A landscape with many peaks, sampled at points; each row gives a point and its height.
A climber steps from a point to the highest of its 2 nearest points, and stops where none of them is higher. Distance is the straight distance between rows; heights are no part of it.
kun: [ -1  -6  -3  -7 -18   4  13   7  -4  19  -3 -18  -1 -11   7 -20 -27   1
  19  10   1]  height 286
dega: [-12  -7  -8  -8 -10  26   3  24   0   6   0  -4   8  -8   9  12   2   1
   3  -1   5]  height 341
Gok: [ -4  22   1  -4 -22   8 -46  15 -13  15 -21  23  -2   0 -15  33  34  19
   1 -19  17]  height 159
Kuge: [  4   1 -16  -7 -13  38 -14  28   5  -4   6  17   4   9   8  28  34  22
 -21 -35   1]  height 284
kego: [-31   4   6  -8 -14 -36   4 -15 -41  14 -22  12  18  23  -7   3 -25 -11
   6 -14  40]  height 498
bopul: [ 18   1  -1 -18  11  12  24  16   9 -14  -6   1 -16  11  12  -4  -3  11
  -6  13 -11]  height 312
kel: [-33 -20   4 -16   1  -2 -31   9 -14  13 -19  16   9   1  -1  35  24  19
  -8 -10  11]  height 237
mezug: [ 11  -4   7  24   2 -24  14 -27  12 -13  11 -24  -2 -14  18  -6 -63   0
  32  27  -5]  height 223
Rek: [  5 -26 -11 -10  -7  16  10   7   0  10   3 -18  -7 -20  -4   0  -8   9
   5   7 -11]  height 307
Zodiz: [ -2  13   8 -27  18  21  18  14   9  -1   5   8  -5  -7  -1   1   2  20
 -10  -9 -18]  height 296
Fove: [ 27   5   2   1 -16  13   5   4  11 -19  30  -8   5   4   0  -6  30 -10
  10  -4  -7]  height 300
nabup: [ 14   7  18   9   2 -12   8 -17  31  -5   9 -10   9  -5  13 -24 -46  -7
  36  16   2]  height 241
mubu: [  3  15   0  10  -1  11 -16  18 -35 -11 -11   4 -10  -8  -5  27  24  11
  -7 -15  -7]  height 198
Zogeg: [-21  -3   7   5   5 -38   5  -9 -21   6   2  11  18  14 -12   9  -2 -16
   8  -4  11]  height 711
Rurin: [ -7   9  10  -9  15 -30  23   0   0  -6  -5  -9 -13   6   2 -11 -29   0
   3   7 -20]  height 129
Lali: [-12   3 -12   0 -11   5 -33  17   3  13 -38  35   5   0  -3   0  16  -3
 -10 -15  14]  height 497
geva: [  4  11 -12   2  -1   6  -9 -11 -15   9   9  -5   7 -12 -20   2  12 -21
   2 -14   3]  height 188
vuko: [ 23 -13  -6   6   0  27   5  -3  -5 -22  -5   1  11   1   4 -16  17  18
   3  12  -5]  height 183
Katov: [ 37   0  16   7  15   7  10 -28  23  -4  20  -8 -18  12  14 -16 -30  -1
  17  16 -28]  height 193
sol: [ -4   6 -10   3  22 -14  -3 -10  15   7   6   5  23  10 -13   7 -10 -24
   3  -1   3]  height 343
Lepar: [  7   1  10   2   1 -43  15 -20   0  11 -11   0   4  10  -8 -17 -41 -29
   8  11  -1]  height 175
vazo: [ -2 -11 -12  23   3   6   7   8   4 -15   2  -3   4  -6 -11 -12   2  -3
  -4 -11  -4]  height 440
mavu: [-14  -9 -10  10  -9 -19   4  15   2  -8   2 -16   3   9  22  -9 -17   1
   3   3  29]  height 396
Betu: [ 37   3   9  -5  17  -7  12 -10  42  -9   8  -9   0  -6   7  -7 -28 -11
  24  17 -17]  height 217
Tuzo: [ 20   3   3  -5  -2  54   3 -22   4  -6   7   0 -17  -9  11  -8  22  10
  -8  -8  -3]  height 646
kepu: [ 15  -5  14  -7   1  31   4 -17  17  -3  22   0   4  19  16 -24   5   1
 -11  15 -18]  height 476
zegaz: [-15  -4   3   6  -1  16 -27  -7 -16  -3 -14 -15   0  12  -3   5 -10 -20
   0 -13   9]  height 89
kuze: [-20  -4  14  19  -2 -31  25  -6 -15  -9   5  -4   4  -1  -5  -9 -23   6
  -6  15  -7]  height 138
Pem: [ -8 -14   5  -5   6  -4   7  -4  23  -8  -7 -16  10   4   6  -9 -12   7
  -6  10  14]  height 449
Posi: [  2  11  12 -18 -11  -2   5   4  -2  19  21  -4   3  -7 -22  13   9  18
 -11  -7  15]  height 360
lepif: [ -8  22  -3  -6   9  14 -36   2   2   6 -20  20  -2  -5 -22  28  30   2
 -14 -24  12]  height 140
gaz: [  2   6  -3  -2  10  17 -32 -15 -24  -1  -4  -2  -5   8 -11  10  15 -29
   2  -6 -11]  height 145
binaz: [-26 -14   4  10  -3 -25  -7  11  -9  -2   3   6  18  21 -22  13   6   4
  -9 -14  -5]  height 555
sov: [  3  -8   8   2 -13 -17  21  -4  10  14  12 -24   8   4  15 -32 -48  -5
  27   3   8]  height 264
lobof: [-28  -4  -1 -21 -18 -12 -21  31 -13  24 -17  16  -2  17  -1  21  -7  13
 -10 -20  24]  height 368
biz: [ -7  -1   5  -2 -10  -5   0  17  -8   7   0  19  16  20 -27  -7  15  16
  -3  -6  -9]  height 479
lozan: [  3   0   7  -1   0  -2  -5   8  19  -9 -16  16  12  -5 -21  15  29   3
 -11  13  -5]  height 580
Zas: [ 15  10  -4   2  15  19   4 -21   7  -6  27   6  -7 -26  29 -10  17   2
   4  16 -15]  height 144
nefes: [ -7 -16 -16  20  -6   3  -4  10   7 -11 -22  -9  15  -5 -13  18  -2   4
 -12  -6  18]  height 508
nobur: [  3   4  10 -18   5  22  -5  -3  -9  20   6   7  -5 -12 -23   5  29  22
  -5 -15   1]  height 382
bukef: [-30  -7 -10  -1  -2 -20 -20  -7 -20  29 -18   6 -12   2  -2  15   0  -4
 -22 -15  22]  height 295
gib: [-25   1  11 -14 -17 -40  11 -16 -17  15 -15   7  26  27   1   2 -18 -17
  14  10  16]  height 636
Rola: [-10   1   0  -4 -16 -10   3   8 -17  24   6 -13 -18 -16 -25  10  -1   2
  -8  -5   3]  height 339
rel: [  5 -10 -12   7  -3  10 -14   5 -13  -9 -17   6   3  -1   3  -3  34  27
  -6   4   0]  height 197
kave: [ 18  11   7   8  -2 -15  26  10  12 -20  11  -9  -1  -2  -6 -13 -21   9
  14   5 -17]  height 120
Zoz: [ -4   3   7   3   5 -17 -10  -3  -1 -16  -6 -11 -14  16  12 -17   4 -35
  16   6  -2]  height 104
Zivep: [ 43  17 -12   9  -8  43  27  -6   2 -34  23   0 -17   0   2   4  22   5
   2  -8 -14]  height 244
dinek: [ 25  20 -18  21   3  29   5  12  -3 -25   3  -2  -7 -13  -5   3  29  12
   2 -15 -10]  height 225
vomaf: [ -1  10  -7   6   8  -3   2  14 -12  -8  14 -21  -6   6  18  -9 -12   6
  -1  10   6]  height 355
Nunam: [ 14  13 -21  10 -21  23   2  12 -17 -17  -6   8 -15 -13  -9  15  34  21
  -9   1  -1]  height 212
kime: [ -9  -7 -14  -8 -12   7 -17  35   1  10  -3  17   2  13  -6  26  17  15
 -20 -27  14]  height 327
vug: [ 18   7  -1  12   5 -20   8 -23   6   7   1  -7 -11  -8  -4 -27 -30 -27
   2   8 -16]  height 200
tez: [ 14   3   7  -4   0  18 -11  18  -2   7   7  12  24  -2 -13   6  29  21
   2 -22  14]  height 420
nuga: [ -7 -25  12   2  -9 -19  18 -21  20  -1  -4 -19 -11  -4  10  -7 -49 -13
   0  23   0]  height 196
Depa: [  6  18 -13   9  -6  -4 -29  33 -13  -3 -17  24   0  -2  -8  38  30  18
   8 -25   1]  height 179
mevin: [  3  -4   3  -3  15  -1   6   6   1  -7   8 -16 -19   2  16  -9  -6 -34
  11  10 -30]  height 137
sufum: [ 18   0  -6  -9  -3  33  -1 -13  12 -22 -10   5 -29  -1  10   1  40   8
 -17   2  -5]  height 716
dak: [  7   8  -5  14  18  -4  13 -15  13  11  -2   4  13 -33   2 -14 -20   6
   3  15  -4]  height 189
Guzip: [  9 -31  -1  -8   5 -18   8 -21  11  11   8 -15 -22   2  24  -3 -26  -8
   6  30 -10]  height 180
Nef: [ -1  -1   3   1  -4  -5  12  -5   3   8  15   9   2  15  -6 -12  10   9
 -16  15 -14]  height 438
Ligo: [ 17   5  -2 -12   9  19   2 -13  23  -1 -11  12  -5  -2 -13  -7  33   2
 -11   8  -7]  height 652
vedu: [ 19   5 -11  19  12   1  14 -19  22  -8   5  -7 -11 -24  15  -8 -29   7
  -7  25 -19]  height 201
boseb: [  3 -34   3  -3   2 -11   6  -4  -1  -9  14 -19 -17  10  17 -20  -6 -10
  10  11 -14]  height 161
Kubo: [-19 -22   2   3  -7   0 -16 -11 -13  13 -15   1  -1 -10 -14  15  18  10
 -23  -4   7]  height 263
mevo: [ -5   4 -12   6  -1  -4 -12   8   0   9 -21  31  22 -11  -9   8  24 -14
  -1  -2   4]  height 583
laz: [  4  29 -13   3   5  32  -8  20  -5  -3  18  26  -6   4  11  22  21   9
 -21 -24  -4]  height 242
dakis: [-22 -11  12 -16   2 -13 -14   1   9  -6 -18  -5   9   5  -3   3   1  -2
   2  -2  22]  height 509
basib: [ 32   1   4  -3   2  21  23  -7   4 -24  29 -14 -15   8   4  -6  14   9
  17   0 -24]  height 265
purod: [  9  19   8 -17  12  51   3 -18  13   7   4   2  -6  -1  21 -12   1   0
  -1  16 -13]  height 554
Far: [ 16   0  17  11  18  11  -2 -19  22  -9  30  -8 -15 -10  38 -15 -12  -8
  15  17 -17]  height 167
guz: [ -5   0  -2 -10  18  10  -3  26  -8 -10   0   1  -7  10  24  -7   4  13
  -8  13 -14]  height 330
vam: [ 10  14  -8  22   0 -15   0 -17  10   8  11 -13   3  -7 -15  -9  -7 -24
  -7  -4   3]  height 238
Pib: [-12   4   5 -10  15 -25  23  -9   3  21 -15   5  15 -27   2 -11 -14  -6
   9   1   4]  height 176
Pim: [-37  -5  14  -9 -23 -31 -16   6 -20  13 -24   5  14  17  -4   4 -12  -2
  -4 -16  30]  height 421
Medof: [ -2   3   6   6  -4 -34  20 -11 -22  -4   7  -6  16   8   6  -9 -30 -12
  23  23  -4]  height 151
momeg: [-25  -4   1  -7   1 -30  10   5 -19  14  -7  -4 -13 -20   0  11   4  -3
 -11  -6  14]  height 323
vulod: [-21  15   6 -13   4  -9 -15  17 -17  11  14   8   4  -1 -17  29  13  16
 -21  -5   7]  height 334
tebiz: [-10  -1 -18   8 -14 -12 -19  12  -9  20 -24  13  11  11 -11 -12   2 -10
  -2 -31  16]  height 418
Rugaf: [ 16  -3  -5   5  -5   7  19  -6  12  11  21  -1   0   8  15 -21 -10   1
   7  27 -17]  height 424
Bika: [ 14  10  -4  -3  -5  29  -3  17   0 -12  22  12  12  21   0  -6  28  10
  12  -5  -1]  height 356
zosa: [  7   1  -3  -1  -3 -17 -11   8 -24  -7  -4 -15   5  14 -12 -13   2 -16
  20  -3  13]  height 69
kabi: [-16   1   9   4  13  12 -11   8 -13  -3   9 -16 -19   6 -11   9   7 -14
  -8 -25  10]  height 45
Zer: [ -8   3  12  -9  -3 -10  -4 -16  16  -6  -1 -23  -4  -9   2  -8 -10 -31
  21  10  12]  height 73
Gar: [ -9 -12   6 -23  22  -1  13  -4  19   6  14  10  -5 -13  11   6   3   8
 -14  10  -8]  height 275
Gop: [-23 -14  -6  17  13 -27   2 -23  -3  -1  -5   1  16  11   2  -5 -18 -23
  -8   0  -2]  height 520
babi: [ -7  -7 -14   8  -7  37   1   4  -1 -13  -9   5  -1  -9   1   4  -1  -6
 -12 -10 -10]  height 389
Ser: [  9 -10   2  15  -1 -24  16 -12  21  -1   1  -5  -8 -20  15 -15 -45  12
   2  32  -2]  height 211
budek: [-17  -7   5   1  -4  -2 -13  15   3   0 -18  -2  15  -5 -14  26   6  10
   5 -17  35]  height 603

Where does a climber stop that starts at each point below?
Zodiz => budek
Kubo => tez
Nunam => tez
sov => budek
Kuge => Zogeg

Call two points neighbours if one is among the 2 nearest of the other. Go from one point of each pair to the other, from neighbour to neighbour, staying as high as possible. Name the lowest point that can't be avoided.
Zogeg / budek => Gar
mevo / sufum => lozan
Zogeg / mevo => Rugaf
